Points on a hilly landscape, in no order, each with its height.
A ball rolls from a point to the lowest of its 4 nearest points, and stops where none of them is lower. Distance is the straight distance between rows; heights are no part of it.
q_607 h=185: [133 148 132 142  94  97  97  92 123  84 143 144 120 141 136 131 177 148
 205  82]
q_206 h=317: [184 104 111 128 120 136 133 193 108 180 112 117 135 153 165  76 114  84
  81 148]
q_828 h=748: [ 74 139 175  97 144 178 171 110 173 138 107 135 129 102  92 183  87 129
 105 161]
q_996 h=857: [134 139 114 124 129 123 109 126 118 136 133 121 122 116 128 119 141 130
 129 123]
q_358 h=467: [116 137 143 119 162 165 170 159 146 160 110 125 138 109 105 143  98 107
  65 158]
q_254 h=394: [166 120  78 132  92  95 103 123  95 133 140 143 135 150 156  90 153 115
 167 103]
q_132 h=357: [109 130 160 118 159 186 177 161 145 168 112 106 149 114  97 154  97 100
  49 168]
q_36 h=227: [157 119 120 122 118 135 127 165 123 162 115 118 131 140 141  91 121 102
  87 154]
q_256 h=268: [152 121 101 124 110  96 108 120  95 130 134 135 126 135 126 101 146 133
 155 108]
q_835 h=622: [ 88 137 163 106 154 172 173 114 162 138 108 132 122 108 101 178  91 142
 109 153]
q_731 h=524: [112 140 147 117 157 155 173 138 141 148 111 131 132 112 113 152  99 131
  83 153]
q_864 h=469: [159 124  79 146 100  91  69 106  95 109 154 145 130 154 169  86 165 136
 183  84]
q_707 h=300: [162 110 111 117 148 160 146 206 119 170 104 117 133 126 138 110  82  87
  35 166]
q_173 h=472: [147 134  91 141  90  59  71  80  91  72 165 145 127 128 145  97 174 146
 225  67]
q_811 h=436: [154 135  81 150 102  77  64  94  89  85 166 135 131 131 157  96 173 146
 198  75]
q_275 h=235: [168 104 114 125 120 139 132 183 115 170 109 118 131 147 149  82 113  94
  75 156]
q_969 h=814: [128 155 117 139 106  76  78  78 121  66 162 135 115 128 130 138 174 159
 237  66]
q_154 h=92: [193 103 104 127 129 135 131 216  94 193 118 110 139 157 178  62 112  84
  79 138]
q_909 h=401: [127 122 129 130 131 137 147 144 129 146 108 122 131 128 124 126 129 122
  85 163]
q_61 h=396: [ 97 126 150 123 143 150 165 120 140 126 108 130 134 122 122 159 117 143
 109 144]
q_491 h=864: [125 137 132 130 126 132 114 132 127 138 135 124 129 122 134 126 151 122
 112 128]
q_480 h=468: [ 97 139 153 113 151 159 169 115 151 135 109 134 134 116 111 164 106 144
 107 148]
q_348 h=602: [ 96 140 160 109 157 166 177 128 161 148 111 134 129 108 100 167  90 133
  91 158]
q_213 h=517: [177 114  96 134 133 128 102 187  97 169 127 113 145 154 169  71 113  98
  96 126]
q_664 h=208: [150 123 116 132 126 133 118 150 121 160 119 115 131 137 140 104 136 109
  97 152]
q_9 h=340: [121 136 138 128 103  89 122  88 123  93 137 136 114 134 119 142 170 158
 194  95]
q_391 h=456: [ 56 136 175 137 125 139 130  58 177  74 130 133 116  99  67 197 124 153
 172 130]
q_597 h=591: [197 102  79 139 144 121 111 224  69 179 128 111 159 165 191  43 123  83
  83 112]
q_613 h=265: [ 94 136 159 119 133 126 131  97 152 101 145 134 120 116 119 162 138 136
 151 121]
q_855 h=375: [116 115 162 124 163 201 186 178 138 174 102  93 141 122  96 155  92 101
  36 181]
q_970 h=572: [172 125  69 147  97  94  81 127  91 127 148 145 134 161 176  83 155 128
 168  93]
q_868 h=576: [ 59 129 177 129 137 165 144  75 178  93 106 133 114 109  84 194 107 166
 146 139]
q_276 h=724: [201 103  72 136 137  88 107 205  66 168 143 123 166 166 182  40 130  79
 100 106]
q_714 h=247: [103 142 147 117 131 107 130  87 149  93 145 140 106 111 123 159 138 154
 161 106]
q_916 h=826: [ 94 139 149 128 130 136 138 108 139 123 133 127 130 123 124 149 145 137
 123 133]
q_50 h=294: [ 86 142 150 125 126 108 131  72 160  77 148 146  92 114 109 168 131 168
 181 104]
q_880 h=283: [ 78 128 163 128 133 140 142  88 155  97 134 134 124 114 114 171 122 137
 146 137]
q_778 h=342: [ 80 130 160 126 136 153 160 102 147 116 116 131 128 117 118 170 117 150
 122 147]
q_964 h=789: [110 141 142 119 134 129 126 113 136 124 145 131 127 112 130 140 145 137
 128 124]
q_627 h=109: [142 125 104 127 110  91 107 116 101 124 136 135 125 129 128 118 154 142
 153 107]
q_917 h=457: [130 106 152 128 163 195 171 198 137 179  90  97 149 131  98 137  91  92
  22 187]
q_62 h=395: [105 147 148 139 103  94 108  63 146  63 150 133 102 140 117 152 158 166
 217  89]
q_34 h=269: [ 75 122 171 127 142 151 149  89 164 104 115 129 119 117 111 178 117 150
 140 144]
q_23 h=625: [192 104  79 132 132  83 106 194  70 160 143 128 162 158 181  47 132  87
 111 105]
q_472 h=175: [150 119 114 125 151 147 155 186 129 160 106 119 133 121 127 117 100 106
  51 165]
q_337 h=364: [120 130 135 130 115  94 119  91 113 100 136 135 111 129 119 133 161 160
 180 100]
q_759 h=638: [178 110  92 136 135 106 102 184  85 164 137 113 146 161 173  69 116  94
 113 122]
q_129 h=372: [137 131 130 122 160 168 164 182 141 166 110 112 141 117 111 139  98  99
  51 170]
q_91 h=439: [102 133 144 125 144 154 167 126 133 136 113 127 128 119 118 158 115 142
 101 150]
q_592 h=489: [ 73 130 172 118 139 168 155  87 168 113 100 136 118 112  97 184 104 164
 133 146]
q_933 h=583: [ 98 144 159 110 158 168 175 136 155 158 117 117 142 106  98 164  86 122
  80 156]
q_349 h=392: [157 135  88 142 100  98  78 101  99 102 146 148 132 138 150 104 174 139
 191  76]
q_393 h=349: [117 141 143 138 103  92 114  80 133  78 146 138  99 141 126 143 170 157
 214  90]
q_847 h=333: [ 83 148 153 130 125 115 126  62 173  64 148 151  94 111  93 166 125 169
 182 113]
q_763 h=237: [171 100 117 122 147 140 144 203 115 170 113 114 133 129 142  92  92  96
  48 163]
q_920 h=587: [124 162 135 143 109  88  88  67 131  68 159 134 110 136 128 143 171 158
 225  76]
q_419 h=60: [158 107 112 124 134 141 146 185 121 163 103 116 131 127 131 106 101 104
  64 165]
q_398 h=267: [ 84 140 153 126 132 120 129  79 164  89 147 144 106 106 110 169 130 154
 164 112]
q_60 h=647: [117 140 128 122 130 110 119 111 122 116 142 125 115 115 127 141 146 150
 150 108]
q_94 h=497: [177 119  75 138 106  84  98 146  92 148 145 147 142 164 170  74 139 115
 152 106]
q_43 h=515: [128 131 126 125 137 144 163 153 128 152 108 120 134 116 114 133 112 126
  73 152]
q_249 h=398: [188 107  94 135 140 132 115 202  88 179 121 104 144 161 186  60 120  87
  89 120]
q_86 h=88: [ 51 142 187 149 131 154 139  48 182  73 120 132 115  90  51 207 126 172
 180 131]
q_239 h=290: [ 81 136 160 122 126 138 129  82 164  87 144 138 118 118 106 177 127 143
 161 124]
q_121 h=338: [ 70 127 164 127 130 151 141  76 166  83 127 135 123 116  95 182 122 145
 153 139]
q_509 h=453: [168 118  94 135 134 123 102 159 101 168 129 110 137 146 161  80 112 100
 111 126]
q_635 h=361: [ 78 144 155 129 122 121 126  52 178  68 148 149  99 102  91 176 127 167
 186 109]
q_791 h=276: [130 143 124 120 127 120 107 120 123 128 139 120 120 114 128 131 143 134
 129 121]
q_355 h=211: [170 114  78 130 112  88 103 152  86 151 141 131 148 155 161  72 127 105
 142 117]
q_87 h=186: [148 117 117 132 124 138 137 163 120 154 106 119 133 140 134 100 128 107
  80 158]
q_547 h=384: [164 120  90 128 123  96 101 137  95 150 135 122 132 140 149  95 124 116
 134 128]
q_846 h=336: [140 133 114 139  98  99  96  97 106 104 137 144 128 137 137 119 175 145
 192  86]
q_227 h=486: [147 148  99 144  97  87  69  87 104  79 153 139 126 130 143 116 177 152
 205  71]
q_255 h=279: [155 116 116 118 154 164 146 206 127 171 105 112 143 119 130 116  88  90
  36 170]
q_497 h=328: [140 131 112 126 103  93 111 102 108 106 136 143 124 139 128 122 163 146
 185  99]
q_536 h=327: [ 93 142 152 132 116 102 125  60 160  65 144 147  89 126 105 160 137 173
 196 112]
q_683 h=422: [141 131 122 132 123 133 115 137 128 150 124 118 128 136 139 106 144 119
 104 136]
q_146 h=299: [181  91 112 124 125 134 142 211 103 185 113 112 137 143 159  78 102  88
  66 154]
q_877 h=236: [ 99 124 172 112 162 194 188 147 150 163 105  94 137 108  96 160  84 108
  55 179]
q_449 h=596: [144 149 105 140 101  83  71  85 102  72 160 135 127 127 143 123 177 153
 222  68]
q_219 h=179: [184 119  77 132 120  82 106 172  84 158 146 133 155 159 175  65 136  96
 131 109]
q_558 h=149: [157 104 118 128 122 141 146 184 117 165 110 113 129 135 140  91 109 101
  64 165]
q_699 h=877: [113 139 139 126 123 132 131 123 132 132 135 122 132 125 130 136 148 125
 113 133]
q_953 h=274: [145 128 125 122 158 161 155 184 131 159 104 114 138 110 119 125  92 103
  50 164]
q_594 h=488: [ 51 127 184 136 132 157 134  55 179  77 116 135 120  98  64 199 114 163
 164 137]
q_571 h=678: [ 74 136 169 104 148 176 163 101 171 130 107 141 119 104  96 184  98 151
 121 156]
q_2 h=447: [ 68 141 165 130 126 135 131  59 185  67 143 144 108  98  75 185 125 152
 175 118]
q_177 h=348: [152 125  89 132  95  92  97 111 107 120 138 149 133 148 143  99 164 129
 174 101]
q_438 h=288: [168 111 106 129 118 137 115 178 114 167 116 115 128 149 156  84 118  95
  88 148]

Where does a ball stop that starts at each point below?
q_213: q_419
q_449: q_607
q_828: q_34
q_348: q_34
q_509: q_419
q_835: q_34
q_571: q_34
q_62: q_714

Call two points neighbours if one is among the 4 nearest of the other. Go from one point of each pair to the other, from neighbour to neighbour, staying as low as possible. Name the highest point that can't be avoided.
q_86, q_877: q_509
q_627, q_714: q_62
q_219, q_607: q_547
q_627, q_607: q_846
q_34, q_791: q_60
q_419, q_154: q_146
q_219, q_86: q_2
q_419, q_877: q_129
q_714, q_34: q_880
